Points, in no order, along strands that fork and pass close to each other.
Points whose rows are less than 109 apart are linked; no others are. Some points are linked to none.
q436: -21  23  -3 -51  46   1  16 -50  59 -28 -21   0  53  21 -43 -25   9  23   7  13  15 -62 -44
q276: -29  12   3  18 -12   6 -41  81 -78 -30 -12  15 -32  -9   8  45   1 -89 -11  34   2  31 -22
q73:  26 -19  20 -11 -14  30 -25 -27  12  42  27  -4 -75   3  74 -42 -63  31  10 -70 -11  26  38
q89:  22  45  -2 -44  22  19  -5 -10  12  25 -15  23  53  58 -24  23 -37 -30 -43  12  12 -77  23
q306:  -4 -15  14 -64  46  26  16 -24  84 -22 -35 -23  31  23 -41 -27 -24  64  17   6   6 -56 -13
q978: -15 -11 -13  12   9 -37 -19  32 -66 -28   4  24 -47  -5   0  82   8 -48 -27 -13 -50  14 -22
q184: -22  -3   7  11  -9  12  -4   6  70 -25 -25 -44  21 -15 -31 -46 -24  65  42  -4  31  16   3
q835: -30  16 -15  -7 -10 -24   1 -12  17 -15 -47  29  35   9 -59  40   5  -8  18 -24  -8 -63 -53
q476: -43  -7  -1  46 -48 -16  12  33 -25 -12  26  -1 -20 -24  -8  23  34   6 -33  14 -30  12 -50
q994: -28 -18  30  39 -46  45  13  66   0   8  53 -31 -19 -14  23 -16  34  13 -12  50  29  29 -21
q857:  10  -8  32  12 -20  22  -7  29  19   7  41 -50 -51 -19  91 -62 -20 -16  32  -3  15  65  57
q408: -24  51   9  -8  25 -27   9 -15  12 -25 -49  22  54  -2 -60  33 -36 -49  -1  52  43  -9 -33
q912: -17 -31 -20  20  27 -41   0   4 -32 -49   2   7 -22 -35   3  12  58   5  18 -29 -44  -2 -36
q482:  44 -16   7 -16  61 -31   3  14 -41 -31  25  13 -28  -7  34  11   6 -44 -38  15 -33  13   9
q257:   9  -6 -59  22  -9 -42  35 -33  31 -25 -29 -14   4 -19   0 -11  35  47  56 -50  -9 -15 -26
q898: -19  13 -28   1 -38 -26 -13 -14 -33  -2 -50  40  -3  13 -40  50   9 -12   8 -51 -38 -36 -59
q986: -10  45  26   0  -5  11 -17  14 -41  22   6   8  46  17 -27  18 -14 -46 -13  44  33  10  -7
q35: -67  26 -20  41  -4 -25 -31  57 -60 -29 -42  18 -28 -22 -30  56  26 -80  13  28  -5   9 -41
q609:  55  11 -18  11 -20  20 -11  13 -38  49  33  11  -7  21  51  48  14 -70 -25  14  -8  20  42
q236:  77  -8 -12  16 -14  18  -5 -11 -14  48  21   9  13  15  45  -8  19 -32  -8 -11   3  25  54
q447:  25  11  18 -44   9   3 -29 -22  21  19 -34  24  26  37 -35  13  -1  22 -13  16 -24 -23  -2
q328: -36   4  33   8  -8  43 -34  -6  63  22 -21 -54 -15  12  -1 -57 -84  47  28 -27  -7   2  62
q59:  22   3  21  -9   1   4   2  -8 -27  16  15  12 -13  17  24 -16   6  47  -7 -22  -2  18   6
q710:  71 -44  -2 -31  11  13  -7 -32 -22  28  44  10 -61 -32  84 -24 -40   8  -3 -49 -27  26  41
q317: -23 -39   3   2  -9  -8   1  21 -19 -25  57 -14 -53 -36  40   0  17  17 -18   9 -22  25   3
q302:   2  20  32  -9 -17  47 -15   5  52  28  -6 -56 -10  -1  43 -79 -62   7  13 -26   5  50  64
q51:  30  29  13 -69  43  14  42 -27  28  -3  -6  -3  39  15   3 -37 -29   3 -11   7  15 -18  18
q207: -13   9 -40 -10   0 -46  57 -34  17 -34 -35   6  -5 -21  -2  28  20  16  32 -39 -30 -28 -58
q450:  -2 -37 -21  -1 -12 -39  10 -46  -5   8   1  32 -49 -20 -15  49  10  57   3 -60 -38  -4 -30
q930:   5  24   3   8  -3 -15 -29  50 -75   2 -13  31 -39  17  22  50 -10 -91 -11  -5   5  25  24
q681: -47  30  -5  14   2 -36 -25  10 -20 -19 -40  23   7 -19 -23  55  24 -50  21  25 -25   5 -25
q34:  28  -1  -1 -61  19  -5  29 -49   8  -7  -4  30 -26  -6  24  21  -8  57   0 -31 -35 -28 -22
q422:  30  -3 -21   1  -9  29   5  14  -1  47  22  -5  50  -1  22 -30 -11 -32  -8  54  61   8  51
q792: -53  21   0  27  26 -15  23   8 -25 -21  18  -2  23 -17 -28   9  27  -3   8  30  33  27 -25
q292:  48   9 -12 -20   5  36  -1  -6  26  46   5  -4  53  41   8 -45 -25   6 -29  24  24  -9  69
q467: -28   8   2 -21  21  -7  18 -30  43 -31 -11  -5 -38 -30  21 -41  -6  51  47 -54 -18   3 -13
q487:  16  19  19  -5 -28  -8  -4  39 -26   3  10 -11  -1   4   6  43  35   6   3  26   9  30   6
q886: -44 -23 -18  58  22 -42 -14  60 -60 -58  -7   4 -27 -35 -27  43  46 -50  -9  47 -13   8 -32
q397:  14 -12   1 -16  12  30  -9  15  45  25  -5 -10  42  53 -50 -18 -39  22 -50  40  31 -29  73
q679:   6 -10  35  31 -48  64  15  29   7  39  46 -30 -31  -3  36   2  17  24 -13  -3   7  34   8
q378:  72 -20 -25  23 -34  24  -9 -12  -1  61  37  -2 -42  11  95 -45  -6 -23 -13 -10   2  38  68
q70: -11 -16 -10 -11  49  13  -2   0  70 -26 -38 -11  61   4 -92 -18 -45  62   5  49  41 -22   2
q361:  -7 -12  -6  22  51 -36 -37  49 -65 -24  10  18 -68  -4  14  71  19 -74 -42  27 -39   4  28
q536:  -7 -15  33 -43  16  24 -12 -15  69   5 -10 -30   1  31 -23 -69 -81  63   3 -21 -10 -20  41
q140:  -7 -32   9  14 -43 -16  26  -1 -11   3  34  10 -36 -24  13  26   2  57   5 -65 -41  21 -35
q690:  74   8   0 -11 -15  16 -27 -19 -28  42  14  19  11  36  22   0  -1   4 -29 -18 -25  -1  11
q342: -15  16   2  26  27 -14   2  26 -50 -10  15  12  19 -15  -4  22   5 -63 -15  57  32  23  -4
q743:   9 -15  13  18 -71  31  23  31 -17  43  47   3 -18  21   4  17   5   5 -44 -15 -16  18  -9
q173: -37   8  23  23 -16  27   2   9  -4  -1   4  -2  23 -15 -13 -38  17  30   4  36  18  34 -15
q403:  33   7  27 -36  12  12  10 -39  41  33   9 -17  31  29  31 -48 -30  13  -1 -13  11 -10  45
q2: -51  -2  32  29 -30  33   4  34  14   0  25 -32 -24 -46  32 -55   0  33  10  27  33  42  -8
q777:  57 -17 -16  35 -36  52   1  27  23  35  49 -53 -34 -23  99 -48   1 -24   1   3  19  51  61
q720: -18  11  30 -12 -17  28 -13   4  16  19   6 -31 -68  -6  32 -45 -61  61  42 -66 -19  37  29
q861:   6 -45  -8  48  -5  -1 -10  37 -50 -10  28   2 -74 -16  -4  59  34 -19 -35 -12 -68  10 -47
q882:  18 -16  -1  39  -8  25 -15  77 -43   3  49 -37 -52  -6  32  40  51 -50 -38  65  -9  25   9
q30:  67  -2 -33  23  -6  27   6 -29  15  46  11  -6  46 -13  41 -55  -7 -66  16  48  38  17  75
q689:  37 -17  -6  10   1  11 -12  34 -55  15  50 -19 -13 -14  43  20  33 -49 -15  45   8  10  39
q742: -25   5   5 -46  46 -25  39 -51  68 -23   4   0   8  -4  -5  -9   6  33   9 -20   7 -44 -48
q878: -19  -7 -23  11 -14 -29  30  -9  17 -34 -22  -1  54 -16 -57  18  14  25  45  -4  13 -40 -27
q66: -20 -23 -33  12  23   6   3 -22  45 -18 -60  -9  47  18 -98 -24  -4  58  -2   5  16 -45  -5
q115: -21   0  -8  10 -31 -16  21 -13  39 -18 -19  -5  20  -3 -26 -15  20  65  41 -17  -6   1 -12
q583:  32  -6  16 -52  37  33  -6 -23  88   4 -13 -35  15  35  12 -71 -70  20 -10  -8  31 -19  70
q673:  -6   6  23   6 -19  50   0  13  29   5   2 -22  24  14 -21 -44 -24  61  -7  21  34  20  18
q266:  17  36   7  -9   2 -20  -7 -12 -72   8  -1  37 -16  27   8  23   4 -65 -33 -14  -7   6   3
q688:  -6  -3   1  20 -17  32 -12   1  28  -2 -24 -16  51  20 -72  -9 -11  51 -31  26  -2 -14   5
q572:   3  -6   0 -36  11  -9  18 -49  45 -12 -16  17  -5  25 -25  11  10  55  34 -37 -20 -66 -21
q277: -23  -9 -51  40 -66  -1  13  -2 -19   3 -19  34  19   3 -43   6  42  53  26 -47  -2 -45 -38
q574:  -8 -23  11  24 -27   4 -41  44 -55  23  38  -2 -47  -8  19  50  48 -41 -45  26 -30  18 -19
q633: -10 -14  10 -30  32 -31   4 -30  -9 -33  11   6 -15 -37  21 -17  25   4 -11  -9 -43   3 -26
q969: -47  11 -25  13  33 -47  11 -10 -33 -41  -1  -5  13 -17 -12  30  63 -10   4 -20   8  -8 -44
q324: -31  10  -1 -10  24  -9   9 -23  47 -15 -41   9  74 -15 -89   5 -30   2  17  51  35 -27 -24
q380:   7  17  10 -16  31  12   6  -9 -12  21  19   9  60   1 -23 -30  -9 -36 -22  51  60   9  13
q840: -35 -11 -37  25 -55 -14  -7   3 -31 -13 -21  25  21 -14 -35  37  47  -5  30 -21 -24 -11 -45
q632:  12   5   7  24   9 -29  -2  -1 -58   6  26  40 -29  15  12  21  31   1 -13 -26 -18  14 -20
q165:   1 -25 -55  18 -14 -71  29 -32 -17 -23 -14  41 -41 -19   2  52  23  13  24 -52 -44 -31 -52
q612:  31  16  17 -68  46 -16  35 -21   2   5  16  20  -3  21  32  18  -3  13 -12  -4   8 -36  -5
q291:  -4  30  12 -42  24 -17  -6 -30 -15  -9 -26  22  27   9 -27  32  12 -26  -3  -5 -15 -33 -24
q93:   2 -13  42 -25  27 -16  19 -37  12 -28  18 -29 -40 -22  29 -38 -16  19  12 -38 -20  22   7
q39: -30 -23 -57  78 -66   7  12  18   0 -16 -29  -4  20 -15 -32 -29  50  36  43  -9  37 -41 -41
q996:  30  59  12 -37  30  13 -21 -21   8  39 -39  23  48  44  -6  43 -41 -92 -25  27  15 -26   8
q921:  -7  15  28 -28  12 -41  14 -31  26 -19  13  -2   8 -14  13  -2  18 -22  14  25  -6  25 -22
q929:  24   0  21  -1   4   6   3   1  18  12  43 -39  11 -10  60 -49 -21 -10  11  16  33  56  47
q76: -27  11  29 -29  37 -48 -20  -4 -13 -25 -33  34   0  -4 -18  42  -8 -75  -7  -8 -17 -12 -44
q870: -24 -59  -1 -22  47  37 -18  -3  68 -14 -34 -43  24  28 -57 -81 -64  63  -3  -2  27 -35  45
q127:  36  42  12   7   0   3 -10   0 -16  42 -15  21  43  35  -2  31 -17 -80  -3  23  39   8  35
q205:  -5  -7  15   9 -31  15 -14  -5   6  12   5 -11 -29  -6  26 -29 -12  82  22 -40  -4  37   8
q312: -35   2 -69  54 -35 -43   0   3 -38 -32 -55  32  25 -21 -27  23  58 -43  49 -14  14 -37 -49

Follow the links from the first point to the second, and from the first to the third. Name the last point that the two ways share.
q996, q572, q632 => q986
q2, q710, q609 => q59
q609, q572, q450 => q115
q184, q870, q612 => q403

A fork is a point with three links. Follow the links from the first point to the second and name the forks in between, in order.
q276, q921 => q35 q291 q835 q115 q673 q173 q792 q633
q673, q306 => q173 q792 q986 q422 q292 q403
q720, q39 => q59 q35 q291 q835 q840
q403, q70 => q292 q422 q986 q792 q173 q673
